Each row is a point on a tangle of strands that fork and nearly touch. The rows are in no order.
Points whose rows are less than 182 apart are linked; no others are. Some points are linked to none.
puva: [ 31  15 -22  69 -59  48  39 -31  16  10 -50  -8 -21  24 -25  -5   2 -17
  -8 -24 -17   2 -28   2 -40  27   4  20  21   0  -9 -29   9  50 -32  40
   6  38  42 -26 -28 -25  38   3 -25  41  13]
pegit: [ -3  -5   4 -31 -22   7   7   4  16  78  14 -20 -65 -14 -24  -4  63   9
 -25  29 -29  22  50  43  -1 -25 -26 -23  17 -18  -2 -50 -33 -21   6   4
   6  -1  23  19   0 -12 -58  14 -26  25 -34]
Dibuv: [-16 -16  67  41 -37  79 -55 -23 -20  18  37 -15 -38  12  16  17 -27  -1
 -35 -11 -17  -1  51  13 -11 -29 -14  10  35 -15 -41 -10 -19  28 -30  39
  -1  19  50 -26  -2  12 -14  17 -21  26  -3]
gefo: [-28 -40  -4   1   6  -7 -13 -27  35 -20 -13 -20 -21  47 -16 -41   2 -27
  30   1 -33   0  39  26 -50  -4   1  56  75  25   6 -25  30  11 -20  66
  -8 -43   0  20 -15  17  25 -24 -50   7   2]
naro: [-36 -35 -33 -48  -1  19   6 -35  12 -10 -21 -32 -65  25  -8 -31  23 -19
  23  14 -34  26  50  42 -35 -15 -25  19  77  38  26 -64  39   0   8  40
  28  -4   2  23  -5   2  -2 -15 -32  37   3]
lusov: [ 32  22 -31   6 -42 -30   5  12  -4  15   1  10 -16  32   8   7  29  -2
  41   4  -6 -26 -13 -59  42 -11   6  16 -50  -6 -19 -14  44 -11 -29   7
   6 -12 -46 -14  -4 -16 -16  84   4 -17   2]
movu: [-62 -14 -25 -42  33 -71  50  36  37 -45   1 -14 -10  11  -6 -51  74 -20
   8 -29 -20  17  23  -7   0   6 -11   9  37  17  27 -53  -4  -5  -8  41
 -16  -6   4  43 -10  43  43 -41 -38  -9 -18]
Mimu: [-41  31 -24 -57  53 -34  28  -4  24 -32  12 -28  47  15   8 -38  -9 -21
  33 -24  31 -13 -21  39 -12  59   0 -23  31  36  63  -1 -10 -20  46 -13
 -14  -6  14  12  -1 -11   8 -47 -43  -8  -3]
vin: [  9  35 -13  -5   6  15  20  -6   2  28 -51  26  35  20  20  26   5 -17
  13 -39   8   2 -52 -32 -69  18  30  13 -62   9  24 -20  52  14 -37   2
 -38  41   0  18  -8  17  16  37 -19 -32  -8]
mekob: [ 30   1 -20  33 -31 -14   8  36  12  -9 -10  30  31   3 -25   6  23  10
 -10  -8 -18 -38 -14 -14   6  28   7  41 -55   9   2  -2   4 -14   1 -23
  34  35   0 -38   2 -19  63   6  20  61  31]
fid: [ 30  44  16  15  -9 -22 -23  30 -15  49  -3   9  40  13  40  25 -10  19
  15   3  23 -42 -53  11  36  26   9 -25 -19  26   4  48 -15 -11  -7 -62
  -5  12   2  11 -26 -50 -49  36  -3  -2 -10]
Doleb: [ 31 -15   0  27   7  65  27 -15   0 -40 -47   7  19   0  -8  17 -30 -30
 -25 -27  22  16 -27 -23 -36  -2  26  31  14 -12 -26   3  15  52 -16  36
  11  20  32 -21   2   9  76 -27   4  32  25]
runil: [ 18  -7 -26  30 -29  10   3  12 -15  57 -46  21   8   1 -51 -28   4  12
  80  -7 -22   0  14  -4 -40  34   8  25 -21  35  27  21  20  10   2  12
 -19 -53  -7  59 -10 -41  12  34 -60  -8   8]
piv: [ 24 -23  40  13  22   9 -35 -28  35   5 -44 -10  59  15  32 -20 -50 -24
  66  14  35   8 -50 -29  -6 -10  55   8 -11  20   4   6  48 -21   8 -31
 -25 -40 -37 -34  -3  12  15  15  44 -28   7]
mar: [ 42 -21  21  31 -36  27   1  24  10  19 -11   8  27 -49  -6  16  34  13
 -17   6 -13  12 -30 -34  22 -37  15   5 -33 -26 -39   5 -43   8   7 -34
  28  24 -14 -10   8  -5  39   7  29  59  19]
Bufat: [ 33  13 -41  24 -57  30  -1 -18  -2   2   7   6 -15  55   1  -4  -5 -20
  -3  -3 -26 -23   4  33   3  43 -15  43   6  17  23  -7   2  43 -17  27
 -14  44  35 -62 -28 -16   2 -11 -14  47  17]
vule: [ 16  28 -35 -32   9 -53  44  63 -12 -35 -14  61 -24  11 -27  21  71  15
 -11  27 -19  -2  63 -17  55  20   3  30 -37 -11  45 -42  18 -66  50  10
  29 -34  17  13   2   9  33  -7 -12  38  13]
pupu: [ 22  -5 -49 -25 -33 -48  59  11  10 -11   2  14 -31   5 -21 -17  58   9
  28  25 -12   5  40   6  52  15 -15  -4 -17  -1  29 -38  19 -36  12  13
  37  -1   0   4   5  -9  19   8 -19  35   9]
rul: [-10 -31  25  43 -29 -18 -20 -24  55  21  14 -15  -5  62  -3 -16  31 -10
   7 -11 -63  -3  35   1 -65 -18   4  10  42 -18 -27 -20  -8  28 -60  65
 -50 -12  20   0 -14  27  -7   1 -30 -19 -14]
dufog: [-65 -21  -7  -9  65 -48  -5  22  24 -31  25 -23 -11  15  26 -14  12 -32
 -29 -29 -38 -10  -4  52 -19   2 -29  18  51  18  19 -12   1 -21 -26   9
 -29  20 -18  28 -24  44  20 -55  -3  -6 -28]
teme: [ 16  41  30  44  -2  -1 -29   9  -5  71   9 -19  13  13  19   0 -25   8
  17  -9  -8 -33 -35   4  -3  20  23 -14  39 -12 -41  50 -23  16 -31 -13
 -18  -2   0   8  -5 -12 -51  12 -34  12  -2]
Rufu: [ -8  19 -55 -63  25  22  22  17 -42 -40 -30  25  27 -10  17  -5 -18  -7
  36 -10  -6  31  28 -28  23  26  -4  48 -28  33  66 -17  16  11  33  27
  -4  -1 -19  46 -22  -8  22   5 -35  15  18]
Rila: [  4  12  27   6 -48 -49  59  44 -19   7  -2  -2 -20 -48 -17   6  87   6
 -35  21  19 -42  -5  -7  81 -16  -2 -51  -1 -55  -6 -32 -20 -55  32 -29
  55  14  -2  -3  27  28  -9  40  -1  17 -17]
fon: [  4   6   2  27 -24 -51  39  64  -3 -38 -12  30  24 -11 -35 -28  28  15
 -23 -27  25 -80  12  19  30  46  16  -4 -23  22  33 -35  36 -50  32 -53
  66  26  27 -25  26 -24  63  25  13  51  17]
topem: [ 20 -34  13  -2 -25  47  -9 -34  53  34 -19  -3  -7 -24 -32  -9  15 -26
 -11  15   3  64  16   6 -74 -47  13 -16  -9 -27 -27 -52  -8   9  18   7
  -3 -12  34 -16  25  -4  34 -27  15  31  -7]
moz: [  9 -19  11  15  -1 -16  39  52 -29 -41 -22   9 -31 -40 -46  -9  20  -4
 -63 -14  55 -53  -5  31  14   5 -22 -16  16  16 -12   1  25 -18  26 -34
  73  16  44   3  20 -44  32   9  -2  29  10]
Magim: [-37 -14 -26  10  19 -51  59   2   4 -40  14 -42  23  15  19   3  14   4
 -17 -39  24 -28 -40   6  61  35  -3 -24   7 -10  27  30 -19  39 -19  24
 -23  39 -14  12   1  43  46 -27  -2 -24 -17]
niso: [-13   1  -5  12  26 -39 -27  43  35  33 -42  54  20  24  -3  -6  42   0
  60  -9 -49  14   8 -26 -65 -19   7  39 -50  29  22 -16  30 -46 -17 -13
 -19 -40  19  50 -12 -12  44  -8  17  12  21]
gev: [ 12   0   4  28 -38  16   5  -1  48  49 -16  22   5 -37 -44   1  35  -4
 -38  10 -23  32 -14 -33 -56 -25  -9 -21 -39 -37 -20 -24 -39  14  22 -12
  -4  36   9  -3  32  -6  49 -22  19  45   2]
zupe: [-44  28  48  42  12 -37 -26  22  27  29  61 -50 -19  24   4   6 -17  -6
 -10 -20 -17 -60  10  11  35 -39 -43 -41  40 -15 -18  -1 -14 -38 -28 -20
  -4  22 -21 -12   5  33 -28  29   3  -2 -55]
Likir: [ 42  15  -4  -2 -30  21 -50  -6  29  42  39  23  26   2  46   9   2 -11
  19  30 -15  32 -10  10  16  -3  31 -23 -81  10  19  -7  -8  -6   5 -64
 -15  34 -18 -55 -20 -16 -44  10  23  13   4]
tedo: [ 35  19 -45   9  -7 -53 -17  10  21 -18   7  56  12  29  15  18  36 -19
   9 -15 -17 -25 -56 -32 -23  36  17  25 -69  11  11  11  32 -10  -5 -43
   5  41 -46 -41 -32  -5  16  -2  34 -10  37]
gugo: [ 32 -60 -24   8  10 -24   2   9 -19 -30 -28  11   5 -46 -20  -4  26   9
  -6  24  25  29 -18   1  15  -6   8  19  -3  -8  -4  53   1  18  -3  -1
  22 -29 -12  57 -18 -28  23 -18  -6   9  14]
Met: [-22 -37  23 -18  21   0  -3  -2 -11 -51  41 -38 -37 -15  21  18  -1 -12
 -43   4   0 -28 -23  29  68 -45 -64 -28  17 -12  -4  11 -12 -24  26 -28
  27  40 -43 -48   8  59   0 -28  44   4 -19]
muf: [-16 -16  31 -37 -10  61  -9  -4  19  30  -6 -35 -29 -30 -26 -33  36 -36
 -34  19 -14  25  58  30 -42 -47 -22 -21  17 -34 -20 -66 -18 -13   4  31
   0   0  43  14  12  16 -26   3   0  -9 -49]
romu: [ -5  28 -35 -10  20  12   0  26   6 -25   5  64  43 -36   5  45  -4 -17
 -62 -18   3  27 -41 -14 -52  53  16   7 -67  -5  20   1 -39  20  16 -26
 -12  60   9 -23 -16  -2  45 -60  41  -3  20]
tubep: [ 10  38  13  -2   0  12 -21  52 -35  -4  32  52   2 -13  18  42   4  24
 -38  24  -3  14  36   8  21  13 -15   1 -88 -32  10   9 -35 -16  19 -14
 -10 -15  13  -1  -2 -15 -27  15  13 -20 -11]
dorub: [-60   9 -35  19  -9 -58  84   1 -34  -3 -15 -45  -2   8   8  20  20  41
   2 -29  25 -29 -43 -13  79   4  -5 -53  33 -11  -3  29  -9  27 -30  22
   7  15 -14  32  33  35   6  38 -11  10 -19]
vuta: [-20 -24  48 -30  54   3 -58   7  27 -39  29 -17   7 -26  -8 -30 -29 -26
 -22  -8  27  17  36  27 -51 -31  -3   0  25   0 -27 -14  -3 -34  16   9
   4 -57  23  16  22  -1  18 -37  17 -28 -19]
Nedo: [ 15  10   1 -38  12  34   6  -8  38 -63 -18   7  31  -9  -4 -13  -3 -54
 -31 -51  12  21 -12 -25 -22  15  25  37  19 -10  15 -43  -6   6  10   2
  26  19  18 -18 -12   1  48 -57  -2  74  15]
murob: [ 10  20  30   5  16 -15 -29 -31   4  57  -4  28  -6  -9 -18  20 -31  34
 -11 -20  16  13 -38 -61 -79   1  23  -5 -27  -7 -19   9  15  23  -6 -14
 -55 -25 -40  -1  21  -3 -40  33  -2 -89 -13]
nug: [  5 -25  -9  31 -22  27  21  17 -38  23 -54  -6 -17 -38 -47 -21   7  27
  21   4   1  28   7  14   4  -8   2  23  16   8  10  17   5   6  -2  20
  17 -31  20  80 -10 -49  24   5 -30  46   6]
sot: [-14  22 -26  18 -28 -33  55  17 -32  20 -11 -29  10   1  14   8   9  30
  41   0  10 -18 -17 -63  87  10  11  -8 -14  -7 -16  -2   5  -1 -28  18
   7  -5 -46  44  14   5  13  73  -5  -7 -12]
Zubik: [-12 -12   6 -14  36   0 -19  38   1 -75  19  22 -14 -34   1   7  30 -31
 -84 -26 -11   4   5   9   4  -4 -10  65   7 -15  14 -31 -22 -22  12  -7
  37  25  -2 -28 -24  13  48 -64  13  63   3]
muga: [ -8 -21  10 -15  13  49  46  13 -47 -15 -38 -24 -69 -22 -26  27   9  -5
 -78 -10  34 -31 -29  48   0 -19 -55 -41  56  21 -20  25   7   4  11 -38
  53  44  38  -6   5 -13 -23 -14   3  20  -8]
Bif: [ 31 -42 -30   4  12 -54 -36  11  22 -24  -4  36  10  -8 -15 -25  26 -23
  33  27  -3  37 -19  20 -15   7  16  48 -17  26  22  36  18 -15   6 -23
  10 -39 -26   6 -43 -33  29 -46   0  27  44]
Sodo: [  0 -34  -3  23   7 -46  16  10  32 -34  32 -15  51 -17   0   0  10 -10
 -13 -28  24 -14 -66  22  32  28  27  -5 -11   4  15  40 -23   4  -4 -38
  12  38  -7  -6 -14  11  66 -61  20  -2   9]
zef: [ 32  -3 -34  -5  -4 -22  58 -19  10  10 -54  11  31 -19   2   8  30  -2
  35 -27  33   5 -80 -21 -13  48  44 -17 -43  25  43   8  45  18 -15 -25
 -20  34 -33  39 -25   2  17  38 -31 -49  -2]
Gili: [  6 -20   1 -29  11  -4   8 -31  85  -2  24 -20  33   1  -4 -35  31 -31
  21  19  -3  44  -2  -4 -37 -30  20 -27 -17 -17 -13 -44  -8  -5   2  14
 -20 -10  -8 -20  27  27  41 -32  17 -25  -4]
lome: [-23  36  10  41 -36 -49  -3 -13  42  20  62 -53 -29  60 -12 -16  11  -1
  20  -4 -20 -58   1 -16  31 -19 -26 -23  51 -25 -37   8 -27   6 -28  32
 -14  -6 -17 -42   2   3 -22  43 -27 -14 -20]
biv: [ 19  13 -16 -29  31  51 -15 -18 -16 -19  -5  16  -2  21  30  22 -27 -22
 -18   8  13  22  38 -13 -50   8  22  15 -21 -16  -9 -10  22  44 -15  56
   2 -10  20   3   4  -4 -34  15 -25 -36  -1]
Saku: [-22 -26  31   7 -29  73  -1 -47 -18  -8  31 -55 -73   8  -1  18 -30   2
 -33   7   6 -16  40  -5  22 -33 -33 -13  57  -3 -39 -19 -20  37  -5  41
  19   9  10 -56  24   1   5  13 -12  -8  12]
pur: [-32  -9  12 -31  25   6  32 -11 -50  15 -15 -28   4 -40  24  30   9  53
 -38  -1   0   0 -11  21  28 -37 -20 -42  43 -22 -19  41 -45  11 -18   5
  -8  20  26  47  18  32 -63  -3  -4   4 -24]
fof: [-38  16   0  21  31 -20   6 -40 -34  -6  16 -27 -11  22  35  46 -31  44
  -9  -6 -33 -25  18  -9  25 -35 -26 -31  40 -40 -35  47  -2  14 -43  47
  11  -3 -10  23  25  33 -69  36  -1  -6 -13]
Pepi: [-63  11   0 -42  74 -15 -16 -12 -16 -35  24  -8   8   7  40  19 -38  15
 -37 -39 -27 -11   9  57 -31  11 -41 -13  43  18  25  -7  -1 -24  -1  12
 -16  23  19  19   1  56 -37 -41  10  -5 -33]
kosuf: [  2  19  42  14  46  22 -20 -16 -35 -20  19  -7  -2   0  61  40 -41  15
  -5  13  16 -13  -9 -41  43 -34  -2 -29 -17 -23 -25  61  -2  36 -19   9
  -9  -3 -15  -8   9   1 -63  46   6 -48   8]
bape: [-38 -37  -6 -26  -3  47  39   8 -51  18 -52 -41 -56 -62 -33  14  24  -5
 -60   5  -5   0 -20  20   4 -39 -53 -20  53  -5  -9   4  -7   6 -18   6
  13  40  26  36  -5  42 -21 -10  23   9 -37]
Zud: [ -8   8 -32  31  -8 -30 -66   2  12  -9  62  13   6  54  -4 -41 -32  -2
  61  10 -62   6  41  18  28  -4  -5  39  -3   2   4  33  11  -4 -35   6
 -57  -5 -31  -8 -48  29 -47 -40  25  -5  14]
Pizad: [  3 -63  -7 -31  19   7  20  10 -29 -77   8 -18 -22 -21  -1   2 -18 -17
 -55  -9   4 -24 -12  22  47 -10 -37  23  51  23  10   3   1   7  30 -22
  56  40 -20 -31   2  24  45 -55  31  51  27]
peti: [ 10  25   0   0 -12 -27 -33  20   1  22  26  26 -23  22  10  12   4  19
  31  22 -27   8  55 -57  16 -40  -8  14 -57 -18 -31 -10  -2  -7  -9  13
   1 -52 -40  23  -2 -15 -51  85   2 -43 -12]
Kinet: [ 31 -15 -12  -3 -37   2  96   4 -16   3 -50 -14  12 -57 -38 -22  30  10
   2  -4  51 -12 -43  21  51  33  29 -65  29  17  26  18  -8   5  24 -52
  57  44  33  43 -13 -33   5 -11  -1  24  30]
ponun: [-47  14  -9 -44  42  14  19   7 -63 -13 -19   2  -9   5  -8  19 -56  36
 -42 -44  11 -29  16  71 -32  28 -58 -10  47  35  26  16 -16 -20  15   5
   1   8  47  17  30  15 -11 -15  -4  -5 -26]
geko: [ 24  46  50   2   8  34 -33  -7 -38  37  15  27  -3  -5  24  25 -53  32
 -17 -31  21 -16  -8 -59 -18   2  13   3 -52   7 -32  10   5  18  -8 -13
 -38   0  -6 -12  15  -6 -47  83  -1 -70  -8]
kovi: [ 24  24 -34 -30   5  -2  19  51 -30 -40  12  71 -14 -18 -14  26  34  11
 -46  31 -13  19  61 -15  23  22 -10  47 -72 -39  23 -30 -30 -27  48   7
  13 -25   6  -9  -3  -9  26 -10   6   4   6]
febos: [-22  26 -43 -48 -17  46  55  -2 -60 -41 -34  13   2  -7  -9  13  -2   8
   1   1 -23  28  52  -2  55  17 -19  49   8  -3  61 -58 -15 -18  54  38
  21  20  15   8  -6  29  34 -28  -6  60   1]
fas: [-13  -1 -24   0 -32 -11  58 -45  25  13 -10 -56 -43  22 -27 -18  13  -7
  31  14  23 -19  -4  13 -14  26  15 -43  62   9  -3 -15  27   7 -17  40
  10 -14  15 -14  32 -36   5  16 -45 -19  -1]
gibi: [ 20  17  33   0  24 -27 -30   1 -11  41 -15  29  33 -34  41  29  -4  33
   3   5  14  22 -65   0  19  20  46 -12 -30  29   6  36 -34  16  -6 -78
 -37  28 -42  45 -64 -25 -47  25  13 -45 -16]
Kal: [-27  17  41  19  48 -16 -56   3  24  -1  68   5  32 -14  18 -14 -54  11
 -14  -2  -1   7  53  40 -25  -3  -6 -40   4 -12 -14  22 -12 -49   3 -21
 -12 -27  25  15  -1 -20 -42 -36  22 -53 -15]
nuz: [-28  23 -16   1  28 -66   2  14  45 -34  48 -12  30  25 -17 -36 -14 -26
  -7 -39  33 -31 -38  22 -19  59   9 -10  13  20  20  19 -21  -6  12 -22
 -15 -24   6 -33   8 -17  53 -50  -8 -40  -2]
gak: [ 13  16  72  45  29 -44 -66 -20  -9  52 -27  33   2 -33   1  17 -25  20
  -1   7  26   2 -72 -75 -44 -22  18   2   9 -13 -54  50 -11  18  22 -48
 -32 -54 -70  -5  -3  -7 -30  39  21 -59  23]
Dom: [ 10 -55   8  32 -16 -26 -33  -6  36   6  -2  -4 -13  31 -34 -45  18 -34
  35   5 -12   0  -7  48 -40 -19  -3  56  40  14   2   7  37 -19 -17   2
   4 -42 -24 -20 -23  -2  31 -47 -24  38  10]
zepa: [-19  -6 -45 -20 -22  20  25 -64 -18   7 -20 -46 -45  26  -5  -2  -4  16
  34  14  -7   3  15  61 -11   0 -26 -15  60  38  30 -14  27   5  -1  17
  24   0   6  -5  22 -30 -36  -8 -27  27   5]
geli: [ 41  20 -19 -11  12  -1 -31 -12  12 -16  21  23  51  24  69  20 -16 -25
  12  -5  14 -12 -57   2  17  23  30  11 -68  17  26   2  26  -6  -7 -50
 -18  50 -30 -56 -50   9 -20   3  41 -25  18]
Gov: [-19  31  36  29  28  -9 -57  44 -17  24  50  49  20 -10  21  27  -8  25
 -34  -1 -34   5  42  44   1   3 -10   2 -48 -13  14  27 -32 -64  -6 -30
 -12 -12  40  15 -24 -37 -44 -14  25  -6  -7]
dig: [ 22  50  73  38  15 -21 -78  -5  28  46   8  29  15 -35  31  21  -3  -5
  14  31  -1  17 -39 -29 -41 -37   6 -46  -7 -15 -46  35 -41 -14  20 -68
  -6 -44 -20   2  -6 -29 -35  36  19 -13   9]
Ferak: [ 35 -15  19  -1  35 -31  10 -39  10  19 -48  -9  23 -25  27   9  25  11
  23  16  34  24 -81 -16  10  13  58  -5 -12   4   7  35  21  35 -22 -33
 -23  -5 -61  48 -34  -6 -51  30 -12 -60 -18]
somi: [ -5  -6  41 -28  36   4 -20   6  -5 -54  -4 -25  13  11  31  -4 -31 -20
  -7  -4  51 -26  17 -10  -5 -39 -11  -1  18 -11 -27  -5  25 -35  22  13
  37 -41  26  12  30 -24  29  10  22  -8  -2]
letub: [ -9  -4 -22 -34 -30 -20  52   1  -7  13   9 -20 -39 -14 -28  -7  44  14
 -24  27  -8 -11  22  28  51  -5 -30 -29   8 -28  10 -28 -21 -37  32  -3
  25  14   0 -12  30   5 -17  -3  -1  12 -29]
Lige: [ -8  -9  14  -8 -31  66  36  -7 -30 -47 -10 -38 -82  -4 -20  18  -1 -14
 -45   4  21 -19  57  -3   3 -18 -42   1  48 -19 -37 -61   0  -8  29  37
  78   1  24 -41  22 -11  37  15  13   5   3]
gop: [ 21 -17  -4  23 -27  25 -35 -22   9  75 -11  29   2  22 -39 -32 -29  21
  65   7 -32   1  53   9 -72  47  17  27  20  14 -10  21   4  24 -17  39
 -27 -60   0  23  -9  -2 -63   2 -54 -29   7]
nagip: [ 23  10  26  15 -31  56 -58 -43  18  52   6   9  14  16  28  11 -34 -21
  26   9   0  25 -36 -41 -34  -8  39 -19 -49   1 -15   6  38  32 -18 -32
 -48  40  -8 -66  16  36 -20  19  21  -9  10]
Rono: [-36 -10  33  39  16 -36 -54   0  56 -22  46  10 -38  42  11   1  30 -35
 -26 -21 -51  -2  42   2 -84 -40 -31  19  25 -22 -46 -19 -10  -1 -39  38
 -14 -22  14 -22 -21  20  14 -15  -5 -35  -3]
rup: [ 33   9 -47 -39  10 -18  32  39 -21 -14 -45  59   6 -41 -16   7  26  15
  -8 -13   6  39  13 -40 -21  27  11  42 -73  18  38 -30  10   0  31  -8
  -3  -6 -15  44 -11 -10  48  29  10 -21   5]
Fupog: [-11  11 -49 -26 -10   8  81 -16 -13   1 -41 -38  33 -21 -18 -21   4   1
  36 -19  33 -17 -30  44  11  52  -1 -50  25  34  75   2  11   5  39 -13
  12  38  36  26   4 -18  29 -21 -42   8   8]
mal: [  7  32 -36  -7 -22 -32  32 -26  40   0  17 -35  -4  69   7 -19  10 -21
  67  13  -2 -29   5 -14   9  13  10 -24   0  -6 -10 -20  37  -5 -24  25
   8 -16 -17 -30  20 -14 -22  41 -22 -36  -5]
dedob: [ 17   0  -6  11 -44  72  35   5 -54 -18 -20   6 -25   1   6  32 -17  11
 -21  13   3   8  45   3  57 -21 -19  25 -11 -21   1 -36   5  -1   2  22
  45  23  25 -19  -2 -11  17  -8  15  45  15]
nefiz: [ -1   5 -43  -4 -13  -4 -35 -12 -30 -22  51   9 -10  53   1 -10 -49  11
  13  19 -28  -2  30  17  37  19 -32  48   0  17  16  24  -4  28   1  34
 -16   2 -11 -35  -9   6  -2 -32   1  27  11]
vabe: [ 21  21   6 -23  -3  -5 -53  -7  43  14 -15  30  45  40  19 -12 -35 -33
  41  12  24  -6 -37 -10 -76  19  23  -1 -30  36  11 -17  33 -38  40 -52
 -19 -35  -8 -43  11 -27  18 -14  39  -2  19]
Lato: [-18   5 -37 -34  30  25  47 -17 -35   3 -43 -18  17 -21  26  21  36  13
 -17  16  -5  25   7  23  -5  -9  -2 -26   3 -36  26  13  -1  27 -30  54
  -9  36  38  73  11  20 -64 -15 -13 -16 -20]
ritup: [  3  -9   2 -17  -4  54  12 -16  -7  35 -22 -27  50 -18  42  -9 -28  20
  51  16   9  18 -20   3  52   7  32 -19 -24  20  36   6   2   7  -8 -14
 -37  34  -4  29  -4  11 -19  15   4  -9  -5]
fuli: [ -7  -9  15 -14 -18  18 -28   4 -31  10  32 -12   7  -4  13  -4 -53  38
  28  44  -6  27  65 -30  77 -36 -11  -4 -25  -6 -16 -12 -24 -17   9  17
  -1 -41 -25  15  32  -5 -20  42  30  -1 -10]
pem: [ 22  16  -2   0 -12  -6 -63   2  10 -10  45  38   9  19 -12  -3 -60 -15
  21   6  23 -20 -12 -37 -23  21  -3  21 -49  24 -20  17   1  -7  32 -30
 -17 -42 -24 -69  19 -22  27  -3  47 -36  23]
panok: [ 24 -35  48  24 -12  72 -28 -27  -4  42 -37   5  20 -12  10   1 -60   8
  37  10  25  24 -39 -63  -3 -28  56  17 -15  13 -23   6  35  27  -3 -19
 -40 -27 -38 -37  27  22  10  27  35 -13  15]
Vife: [ 16 -15 -20  40 -11 -12 -54 -28  15  22  28  -4  -5  61 -35 -40 -36  11
  64  19 -36 -19  44   6   7  20  16  18  35  -9 -33  47   3  27 -23  46
 -44 -51 -46  -9 -21  24 -79 -15  -8 -31  11]
fopom: [-25  16  11   4  29 -21 -11  -9  76 -16  80 -36  42  -8   6 -31  -1 -12
  19  26 -25  47  12   3  21 -32  19 -45 -15 -30  -2 -19 -24  -7 -21  12
 -51   9 -22 -18   4  40   0 -28  32 -58 -22]
vita: [  2 -27  65  40 -24  62 -78   9  -8  20  34  23   1 -37 -18  -2 -47  16
 -22  14 -14  59  25  -7 -25 -19  18  13 -11  -8 -49  35 -19  35 -12 -11
 -27   0  36 -18  19   4  10 -14   4  41   7]
Kone: [-16 -51  21 -11  21   0  -4 -23 -20 -36  15 -51  -9  -1   1 -12 -53  23
  25  22  31  -6  32 -18  49 -51 -19  -2  36   2 -30  17  -3  -8  20  22
  21 -63 -15  12  50  -7  18  10  28 -21   1]
Kinuf: [ 32   9  17  -5 -17  53  43  26 -53  18 -34  10  -8 -27  -5  23 -19  31
 -37  15  45   2  -4 -16  31  -1  -8 -25  -5  17 -26  41 -32  24  29 -31
  28 -11  29  16   4 -70 -21  19  -3   4  22]
Temi: [ 33  -3  50  44 -27  48 -79 -15 -12  68  26   7  -3  -9 -10 -16 -57   4
  30  27  -1  24  -5  -1 -19  10  43   4  35  -4 -54  61 -23  37  -5 -23
 -28 -29   6 -55   6   9 -50  -7 -14  23  24]
Mefo: [-55  12 -58 -71  42 -50  59   2 -21 -69 -24   2   0 -13   4   5  58  -4
 -24 -11  15   9  -4  14   1   1 -18 -12  22 -15  44  -5   9   7   2  52
  12  17  27  55  -1  40 -15 -26 -27  15 -12]

A fork is a point with three links. Follow the links from the first point to the second and name the forks in between, in order.
somi / rul | lusov > mal > gefo
Zud / febos | gefo > mal > lusov > kovi
dedob / Sodo | kovi > lusov
fopom / murob | topem > mekob > pur
lusov / Doleb | mal > gefo
puva / dorub | gefo > mal > lusov

A fork is a point with three links, a tip a point with one. Leave the first point through the second and follow the links. Name the first fork or tip that comes.
pem / vabe | mekob
Ferak / gibi | kovi
Zud / nefiz | Met
Kinet / Fupog | lusov
nefiz / Zud | gefo
Saku / Dibuv | vin
mekob / tedo | pem

Follow the links from the first point to the second, and from the first to the third. Name the last point that the two ways share.
tedo / vuta / Dibuv | kovi
sot / Gili / Temi | kovi
geli / Rufu / murob | mekob
gop / Magim / febos | lusov

Name the points in between on the shortest way along the links from the first point to the second, in order.
gibi / Gov | fid > teme > Temi > vita > Dibuv > Saku > Lige > dedob > febos > Rufu > rup > kovi > tubep
nefiz / zupe | Zud > Vife > gop > runil > nug > gugo > Bif > Dom > gefo > naro > zepa > fas > mal > lome
tedo / pupu | mekob > mar > gev > topem > muf > pegit > letub
geko / fuli | kosuf > fof > pur > bape > muga > moz > fon > mekob > mar > gev > topem > muf > pegit > letub > pupu > vule > kovi > tubep > Gov > Kal > vuta > somi > Kone
mekob / pem | tedo > geli > Likir > nagip > panok > piv > vabe
gop / Zubik | Vife > Zud > nefiz > Bufat > puva > Doleb > Nedo
